The views of a scene show one set of named points, each view turned or mirrored, shifted and resized as a whole, with a little noise and some points left out.
(in the rows, 128 means zero)

Scene 1
View 1
<54>: [133 144 117 137 117 167 125 133 125 135 132 144 115 161 130 114 131 153
 123 121 132 118 128 104 133 124 135 117 161 110  92 123 120 134 131 107
 120 133 138 131 123 158 134 133 152 157 139 103 162 142 109 115 130 118
 141 115 126 120 128 117 122 117 115 122]
<238>: [130 133 116 132 111 178 136 139 115 121 142 152 131 167 120 103 141 175
 115 104 125 124 122 111 125 124 142 113 153 100 101 115 125 135 119 112
 111 143 161 144 136 169 129 139 139 167 152 112 146 135 101 116 132 115
 139 113 127 126 125 120 128 113 127 117]
<101>: [138 159 120 152 131 149 130 135 127 129 156 142 103 142 125 121 120 147
 124 113 134 101 126  86 119 139 122 133 133 114 104 126 124 136 132 109
  89 124 128 124 105 158 154 139 150 140 148 102 168 122 108 129 134 111
 154 120 112 148 123 126 128 124 120 140]
<196>: [140 151 120 141 123 145 126 129 141 149 157 144  96 136 135  97 144 124
 134 116 123 113 121  93 137 124 138 138 141 133  90 122 114 116 135 106
 111 132  98 122 114 136 147 118 115 132 139 112 191 141 113 117 140 103
 142 113 109 115 140 107 141 123 108 120]
<26>: [141 184 105 141 139 122 125 117 137 132 149 132  75 123 126 159  88 127
 140 134 156  92 137  74 125 153 109 149 118 117  87 147 126 154 153 114
  66 106 105 130  91 141 164 138 177 112 124  84 210 103 121 110 145 116
 163 123 124 152 129 130 104 141  92 164]
<235>: [136 147 119 139 123 152 131 135 127 130 155 147 112 149 126 113 136 146
 128 110 129 112 121  97 126 134 136 134 140 114 100 121 121 130 129 111
  98 131 129 133 120 153 147 130 135 141 147 111 171 132 107 120 139 110
 143 114 116 132 131 116 136 121 117 126]
<36>: [128 135 120 120 120 170 127 147 105 135 129 143 133 178 140 133 138 148
 134 119 125 133 131 104 138 133 142 139 144  96 101 122 128 136 126 116
 119 135 152 141 134 156 128 132 166 153 154  96 156 160 100 100 130 119
 131 124 123 126 124 123 122 114 112 119]
<202>: [133 127 117 120 110 162 129 138 134 150 147 149 116 159 139  88 167 130
 139 112 110 139 122 110 152 116 161 139 151 125  90 117 109 111 129 113
 133 141 110 133 139 134 133 107 103 139 145 117 182 166 108 100 141 110
 124 108 113  96 144 102 147 113 104  99]
<174>: [137 149  98 109 105 140 146 118 137 118 154 148  96 139 107 114 128 159
 137 108 138 116 118 108 136 137 147 129 129 110  77 128 117 145 139 124
  80 131 122 156 126 142 146 123 126 130 130 112 202 102 117  98 155 112
 148 100 137 116 142 115 121 127  96 128]
<5>: [131 146 130 141 138 156 115 151 116 160 141 137 119 164 161 130 141 110
 143 132 120 128 137  82 139 133 135 160 137 118 110 128 125 120 133 109
 122 124 118 116 113 139 140 127 161 137 157  90 169 179 101 106 126 114
 130 131  99 133 128 119 137 119 112 127]
<131>: [137 138 115 128 109 156 131 124 142 142 151 149 100 148 123  83 153 140
 127 111 122 124 119 113 146 115 152 121 159 128  82 118 106 119 132 108
 125 139 110 133 130 141 137 114 101 143 134 121 184 142 114 112 143 107
 138 103 121  99 144 103 138 117 111 105]
<143>: [135 170 104 135 125 144 139 126 112 101 137 142 104 146 106 167  82 177
 127 121 159  93 134  86 109 155 110 123 123  88  94 138 138 170 136 121
  58 116 161 151 107 168 147 158 201 143 136  85 172  84 111 118 140 126
 166 122 141 165 115 139  93 133 109 165]
<154>: [135 158 117 154 128 164 146 139 105  92 149 150 126 153  99 145  96 198
 107 102 147  88 124  90  96 149 111 108 129  80 115 126 142 159 122 115
  60 127 184 146 109 191 146 173 191 166 153 101 136  84 100 142 131 117
 166 122 132 180 106 145 106 126 138 157]
<236>: [136 143 124 136 129 155 117 140 132 157 144 140 110 155 149 112 143 114
 142 126 121 125 128  93 145 124 140 149 147 124  96 125 115 121 136 106
 127 130 108 121 118 135 138 119 136 137 145 100 181 166 111 109 131 112
 133 122 105 116 134 112 136 117 108 119]
<111>: [134 137 115 118 117 150 147 142 114 121 159 152 123 153 121 121 139 155
 140 101 126 124 120 102 128 143 152 149 109 102 100 121 127 135 127 124
  79 135 140 155 132 146 141 133 138 133 155 108 177 126 101  99 143 108
 141 115 119 139 132 123 136 119 109 126]
<28>: [134 160 122 154 136 165 112 136 119 137 129 139 108 159 138 138 109 140
 118 136 141 104 137  85 125 132 111 125 160 106 103 135 128 141 132 103
 115 122 139 117 105 168 143 147 183 158 142  90 154 146 110 126 122 120
 150 127 122 145 116 128 112 122 120 143]
View 2
<235>: [140 127 147 131 120 143 123 112 146 114 136 133 115 116 147  84 118 123
 126 137 144 130 118 125 144 124 122 139 115 118 119 136 123 118 139 159
 132 143 145 108 125 144 109 132 139 124 133 143 110  92 129 124 149 136
 117 108 132 134 119 136 144 135 137 115]
<174>: [144 142 163 120 115 142 136 120 126  90 147 141 100 121 150  75 110 118
 108 142 130 145 134 146 137 133 130 156  95 119  98 133 117 123 137 148
 133 150 156 120 134 160 103 158 137 136 154 166 114  99 144 124 133 146
  96  87 124 143 128 127 136 126 137 109]
<154>: [140 125 130 123 162 160 126  68 140 114 118 141 128 111 164  76 123 131
 128 125 130  93 109 157 162 153 119 108 137 111 125 107  90  90 127 133
 142 137 128 133  98 133  62 112 150  82 130 166 104  88 145 134  97 154
 103 165 166 114 154 107 158 113 137 137]
<131>: [143 134 155 121 104 133 117 139 148 112 150 124 117 133 155  88 118 113
 132 139 145 158 132 111 139 106 140 149 100 121 103 157 130 124 143 162
 131 147 156 102 134 141 141 153 127 145 139 149 104  89 125 119 178 126
 107  74 129 144 113 134 128 149 143 106]
<236>: [129 122 153 142 102 125 127 124 145 111 135 133 114 109 139  89 120 127
 131 133 154 137 113 104 136 110 118 156 111 126 125 154 140 133 146 174
 125 142 137 104 137 149 136 133 118 136 123 128 107  95 109 133 163 133
 126  95 112 138  92 150 130 139 132 109]
<143>: [126 132 148 130 154 151 152  74 120  90 131 156 115  97 148  68 125 137
 115 126 132 107 108 171 159 162 115 132 114 126 115 115 101 103 131 134
 133 142 130 136 110 152  71 130 131  94 138 178 112  92 149 140  78 160
  93 150 135 114 136 123 141  91 128 130]
<28>: [117 117 145 138 140 134 133  92 146 114 126 140 131 102 146  87 133 141
 144 121 158 115 100 123 159 135 116 128 121 135 127 143 123 111 143 159
 128 136 122 117 110 136 117 120 111 104 113 148 102  88 116 142 126 138
 107 137 131 115 110 141 124 108 132 127]
<54>: [134 125 144 127 118 128 118 114 147 112 137 131 126 125 156  89 125 126
 136 130 146 128 121 119 148 117 129 132 114 123 115 148 115 114 141 157
 136 139 127 118 121 141 126 137 112 124 121 149 100  93 118 133 141 136
 102 112 138 133 116 129 123 129 134 119]
<238>: [154 129 135 116 114 132 100 113 149 118 131 122 124 137 166  95 117 119
 134 132 134 121 130 123 141 108 134 123 125 105 115 137 103 109 137 154
 148 143 119 120 120 137 114 136 125 122 122 148  97  91 122 127 142 139
 107 116 159 141 132 117 132 145 138 120]
<5>: [126 116 145 145 106 123 127 111 148 115 121 136 112  98 133  88 121 134
 131 128 157 124 105 102 139 112 102 153 121 124 136 152 140 137 148 181
 128 136 119 105 134 152 126 116 116 126 115 116 110 100 104 136 148 136
 138 113 111 134  83 157 132 129 125 113]
<101>: [131 125 150 133 133 147 133 103 143 112 134 139 116 109 144  80 123 128
 129 133 147 128 110 129 150 133 119 137 116 124 124 136 124 117 139 155
 127 143 146 108 118 141 106 130 138 115 134 148 108  90 131 129 142 135
 114 115 127 122 120 138 141 123 138 121]
View 3
<235>: [124 118 128 113 130 130 135 127 138 140 140 128 129 118 113 140 125 139
 101 127 119 132 117 124 127 126 129 128 130 126 119 135 130 117 146 139
 132 128 128 129 120 131 126 131 150 142 119 127 120 139 112 138 122 126
 138 130 140 143 113 121 121 140 109 126]
<202>: [110 108 129 113 125 119 132 121 136 144 155 140 127 128 102 144 122 142
  92 139 120 137 112 152 124 117 130 122 109 119 121 128 136 108 161 135
 153 109 133 133 118 133 123 130 142 142 129 105 128 135  96 138 110 126
 143 127 144 142 125 129 118 123 129 133]
<5>: [135 113 117 125 126 123 132 113 136 133 139 139 147 123 108 129 121 138
  97 135 130 117 119 141 131 136 133 129 122 117 116 135 113 119 150 139
 145 125 124 122 130 142 140 142 148 137 142 121 118 143  98 137 109 124
 135 133 138 141 124 115 143 138 109 131]
<26>: [146 126 122 108 136 141 131 137 132 113 131 130 124  93 126 149 133 137
 123 139 135 117 120 108 133 137 128 134 149 117 103 131  97 119 106 151
 129 147 131 110 124 140 131 131 134 156 118 141  90 152 117 144 118 114
 132 124 145 139 113 114 131 135  83 109]
<196>: [122 109 133 107 130 125 130 131 138 133 149 138 126 119 104 144 127 143
  99 138 124 134 120 143 134 123 131 118 124 122 116 130 130 118 146 138
 146 121 133 123 122 140 125 123 141 150 121 121 114 138 106 136 115 128
 143 126 151 139 125 124 122 130 104 122]
<238>: [117 125 124 119 127 126 140 122 137 150 137 119 130 122 120 139 125 136
  96 118 107 136 112 116 117 124 126 133 129 128 124 135 139 109 159 136
 120 127 124 145 116 121 120 139 160 132 121 122 129 133 111 140 128 124
 133 138 128 150 100 121 116 144 126 140]
<143>: [141 138 118 116 134 141 138 132 132 127 120 113 125  95 138 147 132 133
 121 118 117 120 113  83 121 138 124 145 155 126 109 135 109 111 116 150
 105 152 124 130 121 123 126 139 154 144 114 147 103 149 125 147 134 114
 125 136 127 147  91 112 124 151  97 124]
<101>: [133 119 127 114 133 134 133 131 138 134 135 125 133 111 114 138 127 139
 104 124 120 127 120 118 132 131 129 128 139 128 116 137 126 122 139 141
 126 137 127 123 123 134 127 132 153 145 117 137 112 141 118 138 125 126
 135 132 141 142 110 115 125 148  96 123]
<54>: [126 122 126 116 130 119 137 118 137 135 141 128 130 117 114 143 128 136
  93 130 108 130 114 123 121 130 128 125 130 120 118 125 127 107 148 136
 133 127 124 133 125 131 125 131 152 140 126 119 117 138 106 140 125 125
 131 144 135 147 106 123 123 141 121 138]
<111>: [120 123 119 116 126 140 135 132 133 148 137 126 127 117 122 138 120 139
 110 123 129 132 111 121 121 124 128 144 126 129 118 143 128 116 147 144
 129 127 130 137 109 123 123 141 151 138 121 127 129 140 109 140 117 117
 139 116 133 144 115 118 120 131 115 126]
<36>: [123 126 115 127 124 126 138 113 134 145 137 127 138 122 121 135 121 134
  98 124 116 128 109 123 116 131 128 139 125 123 120 136 125 110 156 140
 130 126 122 139 118 126 130 146 157 130 135 119 127 138 103 140 118 120
 132 136 127 149 106 119 129 140 129 143]
<154>: [137 137 121 121 134 140 142 130 138 141 117 103 132 105 133 136 128 134
 108 101 106 127 114  81 123 139 123 142 154 135 120 141 131 119 136 141
  94 151 117 137 120 119 125 141 172 133 111 153 117 139 133 140 143 123
 125 141 123 150  84 106 120 168  96 132]
<131>: [112 111 136 105 131 120 132 126 138 139 154 136 119 121 105 149 128 142
  92 137 114 141 116 140 126 114 128 116 119 121 119 124 138 108 153 134
 146 116 134 133 117 132 118 123 141 149 118 111 120 135 103 138 117 127
 142 131 147 142 119 130 112 124 122 129]
<236>: [126 110 125 117 128 121 133 117 136 131 145 141 135 122 106 136 124 140
  95 139 124 126 117 146 129 128 131 122 121 118 115 130 121 115 150 138
 148 121 128 125 127 141 134 133 143 142 134 116 117 140  99 137 111 126
 137 132 144 140 123 121 133 131 113 129]
View 4
<54>: [111 174 126 117 152 120 118 134 134 106 141 146 118 142 135  88 140  96
 136 131 144 124 143 144 102 117 119 118 134  99 124 118 148 125 145 139
 146 130 149 109 136 134 123 100 115 132 132 103 115 157 114 125 143 130
 117 149 104 128 126 121 136 179 124 154]
<235>: [113 158 117 119 145 129 127 135 136 116 140 129 120 131 116  87 140 100
 135 125 156 124 138 139 112 121 120 123 138 112 134 135 137 126 154 141
 139 129 141 110 137 135 119  97 121 127 133 108 120 149 113 126 152 143
 125 146 121 121 115 124 138 172 122 158]
<236>: [ 85 161 112 124 164 119 146 125 125 114 132 148 117 127 115 100 147  91
 126 119 159 125 149 135 113 120 112 122 146 113 120 137 138 145 138 156
 154 130 140 113 153 136 117 104  96 128 126 106 114 153 122 107 140 169
 127 147 104 132 129 129 128 181 127 156]
<5>: [ 94 161 123 113 179 116 152 125 108 110 134 162 116 108 123  94 141  98
 119 115 170 118 141 144 113 120 119 126 138 120 129 141 146 152 134 147
 160 134 136 117 167 143 115  97 103 127 128 102 121 155 123 104 138 165
 126 150 116 134 126 134 123 185 138 154]
<101>: [125 163 126 116 149 125 117 134 125 109 145 129 120 124 118  87 135 114
 124 126 174 129 127 125 119 120 123 127 137 122 142 139 135 122 155 140
 145 126 139 102 136 140 126  99 133 126 146 105 129 148 107 127 154 139
 117 152 134 124 102 126 142 171 129 144]
<196>: [ 85 150 105 134 149 131 136 132 137 120 137 126 117 134 101 103 153  96
 129 121 159 135 145 121 120 125 107 121 154 115 123 138 125 136 151 159
 143 124 141 107 140 133 119 106 102 128 130 115 116 147 122 118 147 172
 122 145 109 124 121 124 135 171 121 152]
<36>: [116 163 127 105 156 120 137 138 125 112 137 155 120 121 140  82 130  91
 144 123 143 103 146 171  93 116 134 124 122 100 136 127 156 136 140 124
 138 138 145 121 144 135 115  87 122 130 123  97 118 154 116 122 146 131
 128 149 114 124 132 129 127 179 126 172]
<238>: [124 170 128 107 141 132 117 148 134 113 137 133 124 139 135  76 137  94
 149 129 132 113 149 158 104 119 126 114 122  88 132 118 157 124 158 129
 132 131 154 115 135 122 120  97 119 129 126  98 117 157 110 135 147 117
 119 143 111 120 137 127 137 173 121 171]
<26>: [110 163 120 133 143  95 112 111 134  98 162 148 103 123 107 106 125 121
 111 133 200 143 111 118 103 106 124 159 155 155 140 148 104 113 124 137
 159 130 127 104 119 174 139  94 158 131 160 113 130 132 108 118 171 157
 130 163 139 126  62 108 138 174 128 125]
<28>: [119 184 141 107 167 105 113 125 113  89 145 159 114 128 142  86 134 114
 116 131 173 128 129 130 110 115 119 121 126 117 130 127 151 120 139 138
 167 134 143 108 148 148 130 101 127 131 147  97 124 160 111 125 142 123
 113 155 120 134 109 126 134 186 138 137]
<154>: [178 177 148  92 137 121  90 145 124  99 157 127 126 125 145  63 112 128
 138 136 168 117 114 149 108 113 143 127 108 113 163 126 151  96 161 102
 135 132 143 105 122 146 132  88 176 126 155  91 139 156  93 151 166  78
 111 159 155 116  93 120 150 170 128 152]
<174>: [ 98 154 107 138 119 124 117 131 160 123 152 124 111 146 106  99 133  92
 150 138 144 128 138 145  91 112 124 142 152 115 132 133 115 115 142 134
 126 127 142 112 105 143 125  90 135 133 134 116 115 134 111 129 169 155
 133 150 116 114  98 110 136 164 110 162]
<131>: [ 82 156 105 135 139 134 127 136 151 122 137 122 119 152 106  99 154  85
 143 128 136 133 158 133 108 123 107 115 154  97 115 124 133 131 155 158
 133 124 150 109 130 122 118 108  93 132 122 114 109 148 122 123 143 164
 123 141  96 123 133 121 136 168 113 163]
<143>: [148 175 140 110 135 100  93 126 134  95 164 147 112 127 138  84 110 123
 133 142 175 123 111 148  90 101 142 151 126 132 152 132 131  97 134 109
 147 135 136 109 110 166 141  85 178 130 159 101 133 141  97 139 175 104
 121 164 145 119  70 108 142 174 128 137]
<202>: [ 76 151 103 132 150 136 147 135 142 128 129 135 117 140 107  97 154  78
 144 119 132 120 160 147 105 125 112 117 148  94 111 131 139 148 146 156
 135 127 147 118 144 120 109 102  84 129 110 114 104 148 127 112 139 173
 131 139  91 123 145 128 128 172 117 174]
<111>: [121 144 111 111 141 133 141 141 134 130 140 131 123 112 108  85 126  98
 149 116 150 106 141 162 104 119 135 136 132 114 149 142 138 138 151 125
 124 133 135 121 133 136 113  84 133 124 124 106 124 142 114 119 160 149
 133 150 133 118 119 127 132 166 121 176]

In a view up to two points have been moved. Name them for each view, in the order of its rows, or write -.
view 1: <36>
view 2: <101>
view 3: <238>
view 4: <111>
